Points, in no order, along strands that fork and pass close to each other.
Two points are linked if the straight distance between their rows is under 62.4. Some points are linked to none.
z976: [ -1  -4 -15 -12  -2  -9  23  26 -13  -8  11 -19 -13  10   8  -8  -3 -17
  -1 -17  -4  27  -6 -17 -25 -34]
z260: [  0 -15  15 -16  11   8   0 -30   9   3   5  23  38  -8  -7  12 -15  -6
 -14  23  -3   1  -1   7   3   9]
z571: [ -2  18  21 -17  -9  -2 -19 -17  -1  13   3  -1  10 -12   0  21  10   1
  -8 -12 -10 -10  -2  34  19  24]
z625: [-11  -1  -7   8  11 -16 -10 -26 -25 -16   6 -19 -18   3   8  -1  -5  -7
   0   1   6   5  -5   9  -4   4]
z692: [ -9  20 -17   4 -15  19  15  11  -6   3  11  -6 -10   4   9  -6   5   5
   7 -23  12  -3  -1  -1  -1  -4]
z557: [ 22  -6  10  -2 -15  13  -8   0 -15   1  10 -14   1 -26   0   9  27 -29
  -5  12 -15 -26  -2  -2  15  -4]
z707: [ -3   3  -7  33   3   4 -10   4   3  -6 -27  21  14   4 -17 -15 -16   8
  27  17  22 -12  12 -22  19  -3]
z663: [ -6 -17   8 -37  18  -5   4   8  40  28 -15   5  31  -3   9  24  -2   9
  -9  15 -19  30 -13  12  -3  21]
z756: [  6   7  39  27 -14  24 -15 -24 -12  -9  16 -15  -8 -15   3  23  31   1
 -15   4 -12 -19  11   7  10  29]
z315: [ -8   8 -17   6   0 -18  -3 -19 -28 -20  16 -24 -32  12   8  -8   8 -15
   3 -23  20  12  -8  12   1  11]
z905: [-25  -4 -11  27  20  -1 -42  13  13  14 -14  16 -23  18  10 -23 -27  22
  19   4  28  -7  15  -3 -14 -38]
z371: [ 16  -4  18  25 -13 -21  15  -7  -6 -28   1   3 -25   1   5 -14 -13   5
  -6  10 -20  -7   7 -14 -14  -1]
z208: [-15  -3  -2  44  20 -25 -17  -4  -7 -21 -18 -16 -28  26  -9 -13  -8  13
  20  18  14   7   5 -12   9   7]
z283: [-18   5  -3 -21  19 -23 -16  -6   1   2 -31   8  -3  12   1 -10 -35  12
  -4 -12  14  18   1  -3 -26  -5]
z971: [-10   3 -16 -51  -1   6  -9  22  19  32  23   8  13   1  15  11   9  -8
 -10 -15   3   0  -8  17  -8 -23]
z869: [-19   7 -10  28   6  11 -25   1 -21 -14  18 -23 -50  13  11  -9  15 -24
  22  11  12 -19   8 -10  -4 -16]
z559: [  3  10 -11 -24   7 -10  19  24  -9 -20 -13   9   9  12 -25 -12 -12  -6
   1 -19  -7  34  -3 -20 -12   6]
z902: [-30  17 -21 -26  -8  14 -15  24   7  16  10  15  -2  29  18   2  -7  11
   6 -25  26  10   8   1 -15 -20]
z232: [-24   7 -10 -28  10  10 -25  31  14  17  -2  33   8  28   9   7  -4  30
 -11  -9  10  20   3  -8 -11  -7]
z22: [ 39  -8   4  -9 -32  -8  30   9   0  -9  -9   1  13  -9 -15  -7  22  -2
   1 -18 -12  -3  -9   9  14  35]
z317: [  5  18  -3 -29  -6  13   0  23  21  32  28   4   3 -16  10   9  11  -4
  -9 -10 -12 -19  -6  12  -1 -20]
z158: [-14  24   4  34   2  32 -28   8 -16 -11  10  12 -17  12  -7  -3   5  13
  13   5  18 -19  17 -19  10  -5]
z484: [ 28 -28  -1   0  -6   1   4   0 -19  10  18 -24  -2 -24   8  12  30 -21
 -11   7 -18  -2 -11   7  11 -20]
z722: [  6   1  15  -8  -5  27 -13  -2  -1   1  11   4  16 -19  -4  13  19 -27
  -4  31 -13 -31   2 -13  15   2]
z533: [ -9 -11 -21  -6  18  -8   1   4   2   0 -33  -1  17   5  -5  -9 -22  -8
  13  20  10   7  -4 -20  -3 -11]
z411: [-28  24 -20   5  -8  17  -6  11  -1   6   8   3 -17  22  15 -10 -11   4
  20 -23  35   4  12  -1  -8 -23]
z409: [ 10  15  34 -21 -17   4   1  -6  37  12  -1  17  31 -16 -11  14  16 -20
  -5  15 -13 -37  10   8  23  24]
z630: [-17   7  -3  15   1  11 -23  -5  19  17 -20  18   0   1  14   0 -16  27
   5  17  14 -27  16   2  -5  -3]
z70: [ 11   8 -18 -31  -9   2  21  19 -12 -16   7  13  15   4 -24 -13  -1 -21
   5 -24  -4  17 -11  -3   5   8]
z901: [ 16   6  27 -14  -8 -16  11   4  19   2  15  19  14 -12  -3  10  -6   2
 -17  12 -41  -9   2   3  -1  -3]
z803: [-18  -8  15  25  32 -14 -21  -9   3  -3 -22   7  -2  14  -7  -3 -29  28
  -2  19   9  11  10 -16 -18 -16]
z932: [-10  -2 -20  -3  10  15 -15   4   0   4 -18  14  18   1  -5  -6 -11  -9
  19  27  20 -12   3 -17  12  -7]
z301: [  4 -20 -10  30  -4  -5  20 -20  -5 -10 -26 -13   2  -3   1 -12 -11   7
   7  11   7  -8   0  -5  -7   7]
z574: [ 19 -12  -1 -10  -3 -39  15   0 -14  -9 -11 -26  -7 -10   1  -2   3 -13
  -7 -14 -23  21 -10   6  -2   4]
z399: [ 11 -27  25   1   3  -4  22  -4  12   6  -5 -11  21  -8   7  26   9  -1
 -10  21 -34  31 -12   1   3  15]
z450: [ -9   4  -8 -19  -3   5  -7   5  37  26 -21  21  15  -4  15   2 -12  18
  -1  17   4 -20   5   1  -1   9]
z924: [ -1  -8 -22   5  10  21  25   0  -4  -2   9   6   7   3  -5 -16 -22   2
  -3  -8  22  10  -6 -19 -22 -31]
z490: [ 11   9  -9   2  -9 -24   1 -12 -24  -6  25 -33 -33  -2  11   2  31 -10
  -5 -33   9  13  -8  22  12  10]
z14: [  4 -26   1  17  -2  -9  13  -4 -17  -9 -13 -36  -7   5  15  10  22   5
   1   9 -10  23 -14   2   4  25]
z334: [ 34  12   2 -22 -23 -14  16  12   1  -1   3   0   6 -15 -30   1  22 -11
   1 -40 -17   0  -9  31  26  17]
z968: [  7   0 -22 -20   3  17  36  15  11   5  20   9  15  -2  -5 -11  -9  -5
 -10 -16  11  14 -10 -15 -16 -21]
z223: [ -5  -3 -10  29   8  -2   6   1 -21 -31  18  -7 -40  30  -4 -26  -9  -1
   7 -15  25  20   0 -20 -18 -22]
z278: [ -3 -20 -15  21   1   0  -8  -1 -29 -16   8 -34 -36   2  13 -10  17 -29
  14  17   1 -14  -4  -7  -6 -16]
z945: [  7 -13  -2 -26  14  16   0 -24   6  16  23  15  31 -22  -5   8  -7  -9
 -19   8   5  -6 -12  15   2  -6]
z285: [-26  16 -17  15   5   2 -24  12  15  15 -15  15 -25  20  18 -22 -26  22
  20 -16  32   0  14   0 -12 -25]
z78: [ 32 -11  19  10 -32  -6  31  11   6  -6  -7  -3   7  -4   2   3  25  13
  -7   2 -23  -5   0  -2   8  29]
z763: [-18  16  -8  23   0  35 -23  -4 -20  -8  19  -4 -28   5   5  -6   5 -10
  12  -1  20 -24  12  -7  -5 -17]
z66: [-14  16  -7  -5  11   9  -2  23   5   3  -2  22  11  17  -4   2 -11  29
  -1  -2   4  17   3 -16  -1  -1]
z967: [ 22  -4   7  29 -16 -20   4 -15 -14 -28   6  -9 -44  -4  12 -22  -1  -9
   4   3  -6 -15   3  -3  -8   5]
z368: [  2 -14 -20  22 -11   5  22  -3 -12  -7 -21 -24  -4   4   7  -7  11   8
   9   0  12   1 -10  -4   3  17]
z228: [-16   1 -16  -4  13 -11  -7  -8 -13  -6 -11  -8  -7   7   7  -8 -21  -5
   6  -2  11   6  -5   1 -10 -10]
z31: [ -6  -7  13  19 -11   8   5 -32  15   7 -19   9  27 -10   3   8  -1  -7
   1  31   3 -33  22   3   6  15]
z774: [ -8   0   2 -40  11 -27 -11   0  13  14 -19   5  10  -2   7   4 -22   6
 -15 -10 -13  16  -5  12 -21   2]
z567: [-14  -8   5  32  18 -19  -9 -34 -15 -25  -5 -19 -23  17   0  -1  -4   9
   1  13   9  12  -1   3  -3  22]
z176: [  4  23  25 -31  -7  -2 -14   8  12  11   9   6  16  -7 -17  25  23   5
  -4 -22 -25   0 -10  38  23  28]
z362: [ 15  12   4  11 -20 -14 -10 -15 -15 -11   6 -16 -38 -21  13 -16   5 -30
  11 -10  -4 -23   4   9   7   0]
z866: [  8   7  36  10 -14  -1 -20 -35 -14  -1   8 -14   0 -19  -2  22  23 -14
 -10  -4  -9 -15   9  27  24  28]
z602: [  6   1  27  26 -14  31  -2  -4 -11 -10  15  -2  -4  -4   3  16  26  13
 -10  19 -16 -16   5 -12   6  19]
z496: [ -7 -13   4 -30   8 -11  -4   0  46  26 -27  22  26   0  13   8 -15  16
 -11  24  -4  -1   4   1  -6  14]
z363: [ 17 -32 -14   7  -8  -3  10  11 -31  -8  11 -34 -18  -1  18  -5  26 -18
  -1   2  -5   5 -14  -5  -7 -16]
z798: [  1  -1  12   8 -12  -6   8 -28 -13 -16 -14   1  15   2  -7   7   3   4
   1  -2  -1   6  -1  11  17  38]
z462: [ 26  -7   1 -46  11 -13  17   5  23   6  18  16  30 -21 -26   2   3 -21
  -9  -4 -15   1 -15  18  15   2]
z407: [  3   4  -8 -48  12  -2   6  14   2  -1  16  18  27  -2 -20   1  -4 -17
  -8  -8 -11  15 -15   5   3   2]
z323: [-16  27   0  18 -11   5  -8   5  13  11 -19  -5 -16   0  17   3  -3  22
  12   7   2 -23  12  -1   4  14]
z94: [ 13   4 -21 -18 -13  -8  18   8   2  15   8 -11  -8 -20  12 -16 -11 -28
   8 -24  -3   1  -7  11  -6 -32]
z812: [  2  24   7  21 -24  -8  13  11  13  -9 -23   2 -12   3   6  -3  -2  17
  13   4 -12 -15  14 -11  10  25]
z749: [ 10  13  19  -5  -7 -24   8   5   2 -10   7   8  -9  -6   4   1 -17   5
 -12   1 -35  -3   4  -3 -11  -6]
z343: [-10   2  -9  -1   5  -8  13  17 -21 -23  12 -12 -24  26  -3 -15 -12 -14
   4 -21  12  34  -1 -25 -26 -34]
z543: [-15 -12 -27  23  15  31   2 -12  -4   9   7   6   1  -2   1 -10 -18   7
   7   5  24 -16   7  -3 -20 -30]
z477: [ 20 -15 -18   3 -16 -12  23  11 -16  -5   5 -23 -24 -10  18 -21   1 -23
   6 -16  -4   8 -10  -4 -14 -26]
z207: [ -9 -16  22  -5  22   1 -12 -22   6  -3 -14  25  31   8  -7  11 -24   8
 -13  26  -2  19   3 -10  -8   5]
z591: [  5 -17  13 -17   9   0  26   2  39  17  -5   2  34 -10   3  21   5   2
  -7  28 -24  18  -7   0   9  23]
z111: [  9   1 -12 -24  12  10  33  16  30  13  13  16  19 -10  -4  -5 -14  10
 -14   4  -1   4  -8 -14 -12  -9]
z392: [  3   5   5 -49  10 -33  -8  12  15  20  -1   4   6  -9  -2   8 -12   4
 -19 -29 -25  22  -6  28 -19  -8]
z9: [  2   0  15  -9   6   9   8 -10 -15  -9  23  10  15   0  -8  13  -2  11
 -21  -8 -17  22 -12   5  -1   8]
z541: [-11  17  -6  -8  17  -3   9  28  -5 -10  -6  14   2  23 -18  -6 -17  20
  -3 -22   7  41   7 -25 -19 -10]
z206: [ 20  11   7 -31  -3 -14   5  12  23  19   0  -2  19 -17 -27  22  30  -3
   1 -27 -24   5 -10  44  30  15]
z269: [ 22   0  12  -4  -6 -20  -1 -11 -25   0  24 -20 -16  -8  -4  17  28   1
 -15 -32 -13  25  -9  32  23  12]
z455: [  3  -5 -11   0  -1  27   3 -27 -12   8  15   1  18 -21  -2   4   1  -7
  -8  -3  14 -18  -4  11   1  -1]
z838: [ 27   4   1  -3 -29   1   3   1 -15  -5   2 -13 -13 -22   0 -10  16 -28
   5 -15  -5 -21  -4   5  15   5]
z917: [-23  12  -3  35  25  -9 -12   9 -11 -16  12  -5 -31  37  -8 -11 -10  27
   3 -12  28  28   6 -17 -11 -17]
z54: [-29 -13  -4  36  34  -5 -35 -11   7   8 -11   1 -20  19   2  -8 -26  36
   6  10  22  -4  14   4 -21 -20]
z864: [-18 -16  24  15  36  -9 -22 -13  -9 -10 -23   8  14  18 -16   8 -20  16
  -2  24   6  30   4 -16  -7  -3]
z161: [-13  -2 -31 -54   1   2  -6  19  34  32  -6  20  14   6  14  -4  -6   3
  -7 -20  15   3  -8  15 -13  -3]
z972: [ 29   3  29 -15 -19 -11  10  -7  19   3  13  17  20 -23 -17   8  11 -19
  -9   5 -26 -27   3  13  20   1]
z698: [  0  27  -6 -22 -12  24   7  17  10  13  17  11   8  -9  -3   1   6  -3
   0 -17   1 -16  -6   3   7   2]
z958: [ -9  -7   7  11   7  26 -21  -4  -9  -6  -7  11  18  -2  -6  10   8 -10
   9  45   0 -23  10 -22  15   1]
z645: [  0  12  25   3 -17  21   7 -15  27  10 -11  13  31 -10  -5  13  11  -2
  -5  18   2 -33  15  -1  16  31]
z806: [-11 -21  -3  63  25  -7 -19  16 -11 -13  -6 -14 -22  23 -20 -16   2  19
  24  19  17   3   6 -20   8 -13]
z938: [ -2  14   4  31  -9  32  -4  11 -14 -12  -1   0 -11   9  -5   2  19  16
   6   7   9 -14   6 -22  13  13]
z590: [-12  -5 -26  12   4  34   1 -20  -4  16   5  -8   6 -16   8  -1  -2  -1
   3   1  23 -25   3   8 -11 -14]
z229: [ 20 -27  20   3  -7 -26   8   1 -14  -7  -5 -28  -3  -6  11  17  23  -8
  -7  11 -36  27 -11   5  10  14]
z96: [  3 -12  -1  48  -7   0   8 -11   3 -14 -29   6   2   5 -10 -16 -11  10
  19  21  14 -19  17 -17   6   3]

A fork is a point with three links, a tip a point with one. Leave the first point through the second and follow the links. Name the first fork or tip that comes.
z462 / z407 => z411
z78 / z22 => z363
z371 / z749 => z31
z399 / z591 => z812
z803 / z864 => z111

A fork is a point with three links. Follow the links from the first point to the second and name the forks in between, in order.
z158 / z707 => z363 > z557 > z932
z602 / z958 => z363 > z557
z94 / z158 => z477 > z363
z938 / z976 => z363 > z477
z645 / z574 => z557 > z932 > z229
z774 / z901 => z228 > z932 > z557
